Each row is a point on a tangle of strands that fork, close into loops and nearly touch. The rows are in no order.
Two points are linked if the straight distance between their rows is under 173. Some points are linked to none.
gep: [-34  23   6  26  14  -9 -32 -68  -1  78 -37 -14  71 -15  23  16 -33   7
 -11 -17 -25 -36  25 -37  45  44  -8   6  31   4  35 -14 -19  -6 -63 -26
  -7 -17  11  40  20  29 -37 -12]
Tezeg: [-25 -13 -23 -18  32  -5 -27 -28   1  -9  13   4  26   3   6  30 -21   7
  -5 -42   1 -32  27 -16 -16  23  39  10 -37 -18  -6  14   6  -8  14  12
   4  22  25  27  -8   9  23   2]
pofip: [-20 -16 -52  16  41  15   0 -60  15  30  18  -4 -30  44  45  15  46 -40
  -7 -11  41  14 -26  -2  44  34  -4  44  15 -33  30   4 -17 -16   3 -18
  20 -32  53   6  -1  17  25  22]
rar: [ -8  40 -49  -5   1  61 -43 -20 -22 -44 -58 -17  21  22  54  30 -57  16
 -28 -56 -11 -24   1  -2  -1  10   6  19  25   0  -3   9 -22 -19  16 -29
   0  -6  25  52  -4  20 -42  40]
vese: [-12 -48  -8  43  10 -34 -42 -40 -12 -37 -20  22  46 -41   5  74 -10 -10
 -12 -54 -37  -2  40  16  -1  27  -3   0  -7  16  33 -28   6  10 -54  26
 -14   1   2   9  39   8  14 -48]
vebub: [ 12   6 -12 -38  -7 -63  43   2  24 -22  25 -22  62 -23 -49  35  22  21
 -15  13   8   6 -24  56 -48 -47 -54  -3 -68   9  -8  32  21  -2  22  19
  -8 -31 -35 -49 -40 -35  33  26]
bapas: [-16  13  32  50 -17  -4  37  -7 -10  69 -21  12  19  11  17 -61  41 -63
  -3  36   8  -2  13   2  75  12 -16  12  62 -11   9 -12 -42  35   5 -29
 -10 -38  -8  -1  -3 -10 -33  -9]
labib: [ 26  20   9 -50  -6   2  15  37  30 -16  22 -22  24  -7 -41  25   1  46
   6  19 -11  -4 -36  34 -56 -31 -20 -35 -28  28 -29  19  26   9  30  23
  -7  -3 -36   1 -38  -9  17  27]
Ritaf: [  2  35  58  -9 -67  31 -11  22 -24  13 -15 -37  61   1 -49  26 -43  22
  60  37 -17 -62   0  18   4 -17   2 -13  24 -10   6 -12 -20   5 -16 -11
   6  13  15 -17 -32 -27 -73  14]
lebi: [  2   5  32  18 -42 -18 -25  37 -41   4 -28  26 -15 -29   6 -34 -70  12
 -18  -4 -29 -12  22 -26  10   1  48 -27  22  10  20 -16   0   2 -15 -13
 -26  34 -10  20  49   2 -43 -29]
Vavot: [ 27 -33  29 -29 -56   0  15  36  10 -20  28 -20  47 -30 -73  52  12   6
  46  25 -10 -31 -24  55 -24 -28 -17 -36  -4  31 -29   4  11  44  17  33
   4   9 -29   4 -52 -21  13  23]
Raba: [  8  26  73   0 -10   0  15 -22  26  43   9 -12  44 -27 -58  33  16  31
  63  26 -33  16  -1 -25 -20   8 -44  -8 -10   4 -14  -2  22 -25 -75  30
  26  12   0 -22 -14  26  -7 -54]
tufor: [ -2 -10  -1  42 -11  14  -3 -21  13  74   6   8 -44  21  38 -31  20 -22
   2  32   2  25 -39  -4  89  31  -4 -10  79   3  44 -12 -14   5 -27 -29
   3 -32  10  34  16   8 -21  10]
zev: [  3 -61  24 -12 -44  34  43  14  -3 -23  53   5  17 -15 -49  33  53 -40
  41  11  31 -23  -6  46  -6 -16  -6   2  -1  -6 -42 -12  -6  54   2  18
  13  -2  13   4 -60 -17  18  16]
Vuvep: [ 59  38  16  35 -72   9 -53  34 -26 -24 -56 -18  43 -42  15  35 -27  32
 -21  12 -38 -15 -21  34 -10   3 -60 -43  59  41  -8 -22  -2   5 -16  15
 -34  -6 -32  26  27  -5 -52  -5]
Zavol: [ -2 -27   3  15   7  18 -19 -34  28  62  26   0 -89  38   8  18   1  -1
  50  15  -9  19 -60 -16  71  38  24 -11  64  27  48  -7  12 -10 -45  -9
  27   0  22  28  25   9  -9  16]
Sona: [ 35   5   8 -22 -24  27 -57  16   2  26  12 -25 -19 -32  -7  28 -45  75
  16  20 -40 -43 -47 -34 -19  21   7 -77  44  51 -25 -17  32  12 -26  28
   5  41 -11  78  14  32 -40  13]
kuv: [-35   9  33  52   0  -5  14   1 -10 -24 -32  17 -25  54  -5   4  29 -56
  51   6  -7  24  43  32  55 -11   6  38  44  23  43   5 -25  27  18 -16
   9 -38 -38 -42  32 -22 -42 -22]
Lom: [ -1   3  35   6 -45   6  53   8 -19 -25  12 -16  55 -27 -37 -12  23 -22
   4  12  37 -12  32  34 -46 -37 -31  46 -34 -54 -23   2 -30   3 -11  -2
  10 -14  25 -78 -56 -18  -5 -10]
suri: [-15   8  48  33 -31   8 -39 -38 -26  71 -16   0  43 -46   2  18 -32  25
  34  11 -36 -40  11 -55  28  31   1 -27  43  15  13 -30  -5  -7 -95   6
   7  30  19  37  26  35 -61 -33]
Tene: [-52  28 -60 -29  32 -28  16  -6 -12 -24 -39  -8   6  82   2   1   3 -16
  26   4   7 -16   0  49  19 -62  34  69 -55  -9  38  36  -6  -8  82 -13
  -4 -20 -34 -24   8 -67  -9  63]
mon: [ 48 -36 -18   8 -18   8   9  26   2 -42  39  11 -52 -19  22  10  40   8
 -41   5  33  43 -46  14 -32 -10 -21 -18  10 -29 -16  -9  26  -9 -12  11
   0   3  20  -5 -22  12  46  -9]
Pinak: [ -7 -74 -15  33 -20  -6  16 -19 -20 -10  37  13  28 -28   2  12  62 -64
 -25   0  37 -26   2  53  35  -2 -16   4   5 -18  -8 -23 -14  53  -5  12
  -7 -35  16  26 -23 -26  25  13]
Poko: [  4  23  41  71 -15  40  38   0 -18  44 -16   3  15   4  24 -39  48 -59
  14  20  32  27  17 -13  42  12 -41  38  62 -47  15 -29 -36   2 -51 -33
   5 -30  27 -50   3   9 -35 -24]
bof: [-75 -50   5   2 -16  33 -10   3 -42 -44 -14  32 -25  28 -10  -6 -58 -36
  30 -44 -13 -41  40 -11  63 -16  96   1  16 -14  20 -10 -27  33  15 -14
  14  23   8  30   6   1 -43  -5]
Direr: [  8 -10  37  35 -50  15  31  12 -32  14  12   3  41 -24  -6 -13  19 -22
   7  12  31  -5  15  17   4 -16 -27  24  22 -55   7 -25 -15   3 -47  -9
   0  -7  42 -44 -25 -16 -16 -17]
rudip: [ 13 -29  -7 -27   5 -33  13  35 -11 -16  27  20   3 -45  -3 -60   2  17
 -70   6  19 -12  19 -23 -52  -6  30 -39 -60 -28 -41   1  18  10  39  12
 -28  40  -5  25 -12   2  54 -13]
Mulal: [ 21  51  14  23   6  63 -18 -10   7 -48 -51 -16  -1  13  27  56  -6  -2
  24 -40 -17  21  22  -9 -30  19 -42  36  39   9 -14   0 -20 -29 -32  -5
  11 -19  -2 -23  15  29 -19 -24]
mada: [-57 -70  17  16 -28 -39 -16 -10 -43 -39   8  36  -6 -42 -43 -35 -28 -61
  11  -5 -19 -27  73  21  48   3  53 -25   1  12  27 -29 -34  64   8   6
 -22  32 -17  -9  46 -38  -7 -41]
kote: [ -1   5 -17 -33  51 -10  11 -13  18 -26  33   8  -2   4   8  44  20  21
  -7 -33  10  19  -9 -15 -54  11  -7  21 -57 -40  -9  27  25 -54  -2  12
  25   7  45 -19 -15  22  42 -15]
Sut: [-30  28  13  38  28 -47  33  -1 -24  17 -28  -1  19   9  13 -77  31 -48
 -18  23  23  39  72 -13  14 -10 -13  68 -26 -46  11   7 -54   6  17 -39
 -12 -31   1 -74  20 -17 -15 -26]
Bifu: [-54  29   8  -5 -16   4  -2  -5 -33 -55 -50 -14  13  29 -36  -7 -50 -18
  41 -19 -29 -26  63  31  -2 -37  34  44 -11 -22  33  10 -41   6  21 -30
   7   8  -9 -77  11 -42 -42  -5]
tuv: [ -8 -21  -5  14   0 -57   9  16   2  16  28  16  -7  29  -7  -5  19   5
  10  13  20  22 -33  46  28 -34  14   6 -15  -5  46   5  22   0   7  -5
 -15 -17  -2 -17   6 -44   8  17]
razo: [  6 -14 -14   4  -9  20 -56  -2  16  -4   5   6 -61  35  14  64 -43  38
  32 -25 -19   0 -49   8  26   8  40 -15  43  33  50  10  21 -17 -26  -8
   7   9  11  40  25   6 -20  27]
Meke: [   7    2    9   13   -7 -103   33  -14   -9   17   -3  -16   60  -45
  -24  -36   13    6  -48   27    0   42   23   32  -20  -25  -53   25
  -60  -38   19    7   -3  -15  -21   -6  -25  -34    2  -89   -2  -24
   12  -41]
reg: [ -3 -43 -46 -44  50  -4 -19 -10  35  52  52  -4 -59   6  13 -10 -22  47
  -7  -6   0 -25 -45 -43   2  22  62 -49  -7  23  25   1  49   5   1  11
   3  44  13  65   9  13  36  50]
Kune: [ 22  43 -28  38 -18  26   6 -26 -16 -26 -53 -34  62  17  44  32  27 -10
 -31 -25  22  -8  13  33 -20 -10 -65  71  14 -36   3  14 -37  -9   0 -20
  -2 -63   8 -44 -33 -12 -18  29]
mideb: [ 54   4  25  -6  -4  21 -10 -16  27  90   4 -36 -56 -31  12 -49   4  25
  -9  55 -13  -6 -52 -73   3  63 -35 -59  45  29 -32 -16  18 -10 -31  12
  19  38  -1  41  12  56  14 -11]
baso: [ 23 -25  46  17 -57  -5  13  66 -16 -49   3  32 -27 -20 -28 -16  17 -27
  15  28  -4  19  -2  28  -4 -20   2 -27  30  18 -13  -4  -4  34  23  20
 -13   9 -40 -19   2 -23   2 -38]
lilo: [ 27  65  29 -16 -27  67  17  48 -19 -40 -44 -12  30 -15   5 -48  -8 -26
   0   5  14 -18  48 -16 -54 -15 -22  12  -8   1 -82  13 -35   8  35 -12
  -3   2 -22 -13 -23   9  -8   7]
diz: [  -9   32   20   -5  -34  -37  -45   47  -21  -20  -21   17  -22   16
  -22   -3 -100   65    8   -5  -44   10   -6    6   -5  -26   53  -11
    1   21   58   12   17  -17   -2  -17  -19   31  -13   -7   43  -31
  -45   -6]
sadi: [ 46  10  10 -33 -31  22  11  95  13   0  20  -7 -27   4 -17 -36  -3  46
 -16  54   6  -3 -53  11 -40 -27  12 -46  19  23 -29   4  27  17  49  11
 -13  24 -22  18 -31 -19   2  35]
Zagem: [-36 -46 -30 -38  34  17  11   0  13  58  55   9 -51  51  -4 -14  12   4
  36   8  26 -30 -50   1  48  -8  73  -8   6   2  25  -3  18   9  22  -2
   5  22  11  59  -4 -18  11  65]
mig: [ 14  -8 -62 -15  24 -58   3  17  17 -58  -9  11  11  10  13  24  29  -9
 -46 -20  10   9 -10  59 -18 -34 -12   2 -47  35  -6  24   7  17  81  33
 -39 -25 -67  -1  11 -41  44  37]
Mozad: [  5 -15  51 -24   4  45  -8   5  39  -3  12  30 -65   5 -28   4 -10   8
  61   0 -21  -5  14 -53  -7  33  36 -25  30  59 -49  10   8   1 -11  33
  35  32 -22  25   5  32   2 -39]
Zuk: [  12  -13  -40  -30   67   32  -12  -22   45  -38    2   12 -101   27
   34   29   21   -4  -12  -35    1   21  -11  -36  -25   47    7    0
   -4   41  -30   27   14  -26   38   24   27   12  -11   25   17   50
   47   -6]
kesi: [  27  -37   16    9   15  -25   28   17   36   30   48   28 -113    2
   14  -55   38   -9  -10   43   14   83  -31  -39   14   18  -12  -40
   10    2  -10   -8   34  -22  -15   10    9    5   10   -7   24   37
   32  -50]
Fizos: [ 11  12 -11 -23   4  86  28 -19  22  -1  31 -28 -57  67   3   9  34 -17
  42   9  55  -1 -40  -7 -11   3   2  37  17 -39 -23  13 -15 -18  18 -20
  33   1  44 -14 -56  12  16  46]
dumur: [-54  -3 -49 -13 -11  71 -17 -23 -42 -30 -37 -20  35  24  47  -5 -38 -16
 -16 -49  17 -59   0  -5  45  -4  65  12  29 -56   3 -14 -39   6   8 -31
  21 -10  41  51 -50  22 -23  39]
vebu: [ 27  71  21 -27 -23  19  -4  42   4 -55 -60 -26  36 -18 -30 -27 -38  -2
   6  20 -36 -17  41  13 -38  -8 -34 -19 -11  59 -57  13 -21  20  54   1
 -16   1 -57 -11   6 -18 -10   2]
guke: [-19  -8  69 -13  18   1   3  -5  35 -35  12  30 -22  -3 -50  40  -6  -9
  70 -10 -41  20  44 -23  -5  10  21 -10  -8  53 -17  14  10  -6 -27  41
  24  14 -44 -13  18  20   6 -69]
vilu: [ 28  13   3 -26  53 -38  17 -14  63 117  36 -16 -23   4  -7 -37  27  45
   6  50 -20  41 -50 -33   0  28 -35 -37 -16  20   5   9  46 -32 -16  -3
   5 -10   1   4  -2  28  22   4]
motef: [-59  -5  37   8  20  -3   2 -62   1  69  -1 -15  68   9 -33   6   6 -29
  54   1 -12 -43  33  -6  58  24   7  20   7   0  23   2 -23  17 -28 -13
  18 -13  13  14 -10  -3 -14  -5]
Nam: [-38  52  28  37  29 -15  -2 -16 -23  10 -72   6  24   4  19 -47 -21 -34
  -9 -19  -5  14  81 -36   9  12   7  58  13 -21  16  -3 -55 -13  -3 -34
 -11 -19 -11 -50  42   3 -35 -37]
somo: [ 23  19 -33 -15  57 -62  35   6  57  60  30   6 -50  39  12 -13  43  15
   8  37   7  93 -58  -7   9  -7 -47 -14 -28  17  18  27  40 -32  13  -5
   3 -50 -21 -40   3  20  26  14]
Bule: [ 18  11  44   7 -61  25   4  47  -8  -1 -20   1   4  13 -30  12 -14  -9
  45  29 -30 -22 -15  24  23 -15  11 -24  57  22  14 -10 -13  25  14  -7
  -3   4  -8   1 -13 -25 -50   8]
Bip: [ -6   4 -51 -40  48  -7 -15  -3   2  71  23 -12  18  -7  23 -42 -40  41
 -70  -6   0 -49 -13 -44 -29  27  43 -35 -33   2  -4   0  23   7  24 -16
 -28  30  20  80  -2  14  24  49]
tobat: [ 42 -16  15  12 -27 -39  29  50  -2 -60  12  22 -13 -26   3 -21  43  -2
 -48  17  15  55  -4  32 -40 -28 -40 -16 -17   2 -34  13  11  19  27  29
 -12 -19 -41 -38  -8 -12  33 -35]
Burab: [ 30  51  30 -21 -40  48  54  58  -7 -43  -1 -10  11  -5  -9 -34   7   7
  -7  25  32   8   6   0 -78 -41 -22  11 -24 -38 -62  14 -11 -14  22  -3
   6   3  -2 -51 -52  -2   8  -1]
Tik: [-23  -1   8  -4 -21 102  29   3 -12 -41   2  -3 -17  53 -10   8  -1 -36
  53 -11  31 -28  10  -5   0 -15  38  31  24 -53 -32  -3 -28   0   2 -18
  29   7  42 -14 -50  12 -17  18]
fut: [-11 -49 -51   9  -1 -51 -44 -35 -24  -5  13   6  65 -36   7  35 -30   1
 -48 -43 -14 -51  13  21  10  11  32 -22 -28  -5  34 -15   8  23 -17   6
 -27  11  10  56  12 -22  23   6]
Boz: [  4  42  66  -9 -39   1  -7   4 -14   1  -7 -19  69 -34 -62  35 -40  40
  55  11 -33 -17  19  -4 -33 -11 -19   0 -18 -12  11  -9  10 -22 -71  13
  13  28  12 -44 -13  -1 -37 -39]
musu: [ 28   0  12  28  26 -53  35  13  32  33  28  23 -58   8   8 -35  62 -15
  -2  50  14 103 -18   6  25   4 -45 -15  -3  23 -10   8  20  -8   1   2
  -8 -45 -26 -40  16  15  15 -31]
madiv: [  4  67 -48  -6  19 -22 -27   2 -16  10 -45 -26  52  34  33 -36 -37  38
 -62 -22  10  -3  -2  19 -12 -21  -7  54 -34 -23  26  22 -10 -38  35 -42
 -21 -20  17 -10   2 -33 -14  48]
bis: [ 43 -18   1  15 -25  31   8  13   8  15  10  -1 -24 -24  27 -17  36  -9
 -24  18  22   6 -16  -7  -4  22 -24 -32  35 -12 -37 -10  -7  13  -5  -1
 -16   9   8  20 -17  22  24   3]
pazum: [-50 -49  12   4   3   7  -5  19 -23 -55  35  44 -61  35  -8  12 -16 -12
  31 -26  23   3  27   6   9 -21  87  24 -11 -34  21  -2   4  -9  -5  -3
  14  31  32  -6  13 -11  -2 -18]
Nug: [ 13  32 -38   3 -22  -9 -29  -3 -22  58 -17 -41  72   8  29 -27 -44  54
 -63  11   2 -33 -40  28  -4 -17 -10  -2   4 -22  28  -4  -4 -13   4 -36
 -27 -13  15  30 -15 -31 -29  65]
nodo: [-38 -12  47  13  19   9  11  -8 -24  14 -14  44  -2 -33   8 -62 -20 -36
  -1 -16  11 -14  90 -83 -11  25  52  19 -16 -27 -33 -14 -28 -16 -23   4
  -5  46  12 -12  35  35  -6 -69]
Kobev: [ 11  -3  31 -40  13  35 -14 -25  46  75   0  -1 -49  -4   4 -41 -13  30
  10  17 -21 -35   4 -98  -6  57  13 -35  32  68 -63   2  11  -8 -14  17
  32  52 -28  54  13  54  -6 -19]
rumom: [ 37  17 -52 -11  27  33 -26   1  -4 -54  -5 -10 -32   6  62  26 -11  20
 -56 -55  29  14 -16 -28 -62  24 -10  30  -9 -54 -14  14   1 -58  12 -11
  18  20  67  -7  -8  28  25   4]
maz: [ 19 -15   6  -9 -41  56 -58  -9 -42  -1  20 -14 -10 -51  11  27 -43  39
  16  -5 -12 -59 -23 -69 -22  24  19 -69  36  -9 -36 -33  20   8 -68  22
  19  63  38  71   0  45 -18  -2]
taneg: [-31 -22  22  61 -34 -48  27  15 -42 -33 -14  18 -31  30  -4 -33  34 -53
  15  30  -5  32  31  63  70 -42   5  27  28  -1  62 -19 -20  52  15 -16
  -4 -19 -20 -73  38 -68 -56 -26]
lobuz: [ 47 -11 -21 -51 -20  57 -26  55  12  -6  22 -34 -25 -17  -3  -6 -29  54
 -17  17 -13 -43 -42 -13 -38   5  16 -75  26  38 -48 -16  30  32  38  25
 -10  39 -12  77 -23  13   2  55]
Fam: [-38  -1   7 -13 -20 -42 -31   9 -20 -48 -21  10   0  13 -42  22 -56   8
  33 -20 -33  -2  27  37   8 -25  44  10 -21  11  54   8  -5   5   7  -5
 -15  21 -21 -43  32 -44 -18 -18]
Nibil: [ -26    6   11   34  -34  -53   41   14  -43  -35  -12    9    2    1
  -12  -76   32  -48  -11   44   18   32   57   48   10  -49  -13   49
  -11  -36   28    1  -48   35   40  -22  -14  -14  -23 -112   19  -55
  -35  -25]
val: [-12 -11  18  16  45 -16 -15 -53  33 -39 -20  12  23 -22 -23  90  19 -22
  33 -50 -39  18  48  -9 -15  35 -20  25 -17  28  -2   4   0 -13 -34  40
  14 -11 -19 -17  27  33  21 -65]
Suv: [   0  -27   32   23  -33   46  -34  -15  -35   21    7   18  -43  -53
   14    7  -44   13   29   -6  -17  -21  -10  -71   11   28   34  -42
   50   -3   -3  -37   10  -11 -106   13   18   59   44   35   33   42
  -36  -44]
vul: [-23  29  39  38  -9  36  -1  -2 -15  -7 -60  14   1   8  15  -1 -18 -39
  30 -19 -17   0  58 -27  19  12   4  26  49  22  -4  -7 -45  12  -1 -12
   7 -13 -25 -17  29  17 -44 -28]
nugu: [-24 -17  28  25  17 -21  -3 -23 -40  -3 -25  20  53 -69 -15 -16 -22 -26
 -24 -26 -14 -18  88 -46 -26  16  13  14 -39 -36   0 -30 -17  -7 -39  12
 -15  45  12 -27  35  27  11 -77]
tini: [-21 -23 -30 -26  29 -84  47 -32  22   2  33  -1  64 -14 -31  31  68 -29
  -4   1  44  12   3  54  -4 -28 -46  42 -91   4  -9  19   0   2  38  21
  -7 -48 -16 -45 -22 -30  37  28]
fosu: [ 18  40 -30 -21   8  70 -54 -21 -28 -40 -30 -18 -18 -18  60  16 -64  37
 -44 -57  10 -16   4 -54 -36  32  -8   9   6 -20 -29 -10  -2 -43 -20 -11
  13  38  62  38   1  52 -19   8]
bom: [ -38  -31   21   -3   37 -104  -11  -18   24   39   37   36    4  -14
  -51    7  -14   28   21    8  -32   40    3    4   26   -2   24  -30
  -58   27   47    3   48  -17  -39   28   -7    4  -16   -1   37  -12
   24  -51]
lidu: [ 24  25 -34  40  -1  15 -23 -26   8 -32 -39 -11  12  30  49  65  33  -9
  -7 -29   2  30 -15  36   8   9 -48  38  37   2  21  10 -13  -6   0 -14
   2 -54  -8 -18   5  -4  -7  15]
Vig: [ 12  60  14 -12  10 -16 -20  17  21 -56 -53   7   9  -3 -10  18 -26   8
  -3 -19 -45  37  34   7 -36   0 -35   4 -12  69 -18  27   2   1  33  13
  -9 -18 -69 -10  26  -4   8 -24]
Betu: [ -5  -1 -45 -30  48 -61   7  16  13  38  25   9  16   8  17 -55  -2  29
 -71   4  22  -8  -1  -8 -26  -2  36  -3 -75 -23   9  12  25 -10  59 -12
 -35  11   3  25   3 -18  39  31]
Nakoz: [ 43  67 -22 -24  32  12 -49  -1  44 -37 -50 -17   6   0  14  44 -25  29
 -13 -31 -45  17   4   7 -32  27 -56  -8   6  92 -28  26  22 -18  27  12
  -9 -23 -48  47  16  17   5  18]
Zozu: [-25  20 -46  -8  23 -54  15 -26   7 -41 -22 -14  36  32  -9  25  44 -41
   3   2  17  -1  23  61  -2 -34 -23  63 -58  13   7  28 -26  18  76   3
 -16 -48 -46 -36   4 -51  21  45]
rava: [-45  24  21  17 -30  83  25  12 -41 -60 -50 -21  32  31 -16  13 -31 -45
  52 -29   1 -46  60  15  -3 -31  24  47  18 -49  -6 -11 -57  13   1 -27
  28 -10  20 -66 -30  -8 -55   6]
legef: [-60 -65  13  46 -18  11   1  -3 -50 -58 -10  26   2 -15  -9   6  -5 -80
  20 -33 -11 -36  58  29  62  -6  40   6  39 -10  26 -40 -39  55 -12   3
  -4  -3   4  -5  18 -19 -27 -30]
dizol: [  3 -37 -38 -33  59 -79  59   0  45  55  95  13 -20   0 -27   7  61   9
  -3  33  39  60 -55  13  20 -29 -34 -20 -74   1   1   1  58 -17  15  17
   0 -33  -5 -22 -13   3  45  24]
godad: [  6 -28  21   8  12 -65   6   6  13  34  31  37 -25 -44  -9 -34  10  23
 -18  11 -22  54  -2 -30  -1  11   5 -37 -35  -9   5  -9  39 -20 -50  17
  -7  19  14   1  30  19  29 -63]
seko: [ 64  -8  24  14 -32  37  -6   1  40  -3   1  -6 -31 -30   1  41  44   0
  19  21 -16  16 -45   1  -5  34 -58 -46  61  39 -30 -10  19  10 -32  36
  -2   2 -28  25   0  36  16 -18]
fezu: [  1 -37 -11 -32  12 -25  60   0  23  27  95   4  -7 -10 -34   6  60  10
   5  22  53  41 -49  21 -14 -31 -26   7 -56 -37 -13  -2  39 -17  -8  14
  23 -18  46 -29 -56  -3  41  22]
pobeg: [ 51  14 -24 -45  44  43  -3  -4  56   7  13 -40 -70  12  16  17  22  28
  -6   7   8  17 -58 -31 -24  33 -43 -23   8  41 -26  13  31 -18  31  15
  20  10 -10  17 -11  41  48  32]
duzu: [-60 -39  24  30  18 -42   4 -52 -22  59  35  19  43 -10 -12 -23   9 -35
   9  -7   6 -11  45  -3  49  15  22  25 -25 -35  40 -21  -7  10 -49 -23
   3  -7  45   2  16 -17   1 -33]
Fuz: [ -9 -28  23   3 -21  12 -11  51 -27 -16  18  42 -58  -4  11 -44 -30   5
  -9  -5  14   5   7 -30  -3  -8  70 -12   8 -26   2  -6   5   0   3  -8
  -6  42  21  14  17   7   1 -19]
Limi: [-48  56 -40  -5  52  -5  -7 -30   4  13 -39 -19  20  78  16   5 -13   1
  21 -24  -3   4  14  14  13 -20  22  82 -30  -9  36  39 -16 -29  36 -42
   0 -32   1 -15   4 -36 -17  49]
gelu: [ 10  33 -58 -34  39 -17 -39   7  20 -16 -21 -12  10  25   7  40 -42  51
 -19 -34 -26  -5 -25  24 -20  -7   2  -3 -26  65  23  14  36 -20  47  -4
 -25  -3 -32  44  19 -22   7  59]
lepo: [ 21  35 -35  -8   5  52  14  22  15 -26 -11 -24 -46  68  26   3  24  11
   2   6  31  15 -51  20 -17 -20  -6  33  15  -5  -9  31   3  -8  49 -18
  14 -15   2  -8 -38 -13   7  54]
kuza: [ 20   1 -60 -37  61 -63   0   9  46 -14  20  20  -7   7   1  41  17  23
 -36 -19 -13  20 -29  16 -19  -4  -6 -20 -51  44   8  15  46 -12  51  32
 -26 -12 -53  17  21  -9  57  19]
Veg: [ 12  58 -36 -11 -33  32 -17  38 -18  33 -38 -49  32  44  18 -23 -40  47
 -16  31  -8 -32 -56  48  17 -34 -13  -6  38   6  16   8  -7   8  41 -29
 -21 -15 -14  34 -23 -41 -50  83]
Kaba: [-31 -38 -47   8 -16  45  -8 -37 -43  -3 -18 -18  85 -17  35   7  -6 -34
 -46 -37  18 -75   5  16  36   5  23 -12  22 -46  -9 -20 -44  33  -2 -12
   3 -23  22  67 -51  12   7  36]
Sel: [ -7   6   8  -7  30   6   1  -7  -9  23 -29  25  13 -32  31 -81  -8 -30
 -60 -12  10 -24  66 -74  -5  36  25   0 -18  -9 -59  -3 -35  10  35 -11
 -31  21 -13  46  13  41  21 -19]
fige: [ 60   9 -19 -19  39   8   3 -32  57  79   8 -59 -75   9  24 -36  29  18
 -22  44   9  34 -72 -46  -4  54 -68 -32  14  26 -12   0  18 -23   5  -1
  16  -2  10  -5  -2  56  45  21]
Gudut: [ 56  -2  46  -3 -24  27  20 -17  28  30  34 -22   6 -42 -37  35  42  31
  37  37  -9  18 -49 -22 -23  17 -72 -43  20   0 -35 -11  39 -16 -65  27
  27  14  11   2 -33  43   9 -27]
Ded: [ 13  27 -42 -34  74 -17  -3  -2  44 -65  14  20 -85  27  24  47   0  32
 -26 -45 -12  72 -35 -36 -42  12  -7   1 -36   2  -2  45  32 -78  19  21
  36  -5  12 -17  28  23  40 -24]
Lof: [-21 -47  26  38  -4 -48   3 -12 -38  23  31  37  26 -62 -13 -27  -9 -10
 -16  -4  -2  14  40 -16  11   9  22  -7 -37 -41  24 -39   8   1 -75   2
  -5  30  43 -12  30  -5  15 -69]
Negek: [ 25  19 -66  21   0   1  -6  -4   7 -23 -34  -9  -9  71  47  50  28  13
  -2 -12  13  18 -56  68  16 -42 -30  43  17  20  35  26  12   0  39  -2
  -3 -48 -34  -9  -4 -49 -10  70]
vizi: [ -6 -57   6 -28   5 -49  29  16  -4  -5  73  14  27 -36 -36 -24  30   7
 -19  20  36  -9  -4  12 -33 -25  16 -14 -64 -32 -19   0  27  15   9  22
  -5  21  15  -2 -35 -21  54  -4]
nevab: [ -6 -65 -52  15 -30  40  11  -9 -26  14  29   1  18 -11  42 -28  34 -43
 -52   8  33 -55 -47  31  61  -4  19 -32  49 -35   5 -31 -31  47  -6 -15
  -1 -28  20  79 -38 -19  24  51]

How many points has the smallest loop of links through each point below? Write 0 if it is on no loop.
Gudut => 10
kesi => 30
val => 13
Sut => 6
legef => 0

A fork is a point with three links, a tip a point with one. Leave the first point through the second and follow the links. Name the first fork or tip that comes.
Vig / vebu => razo
lebi / diz => lidu
mideb / Kobev => kote
motef / gep => labib
Zagem / reg => somo
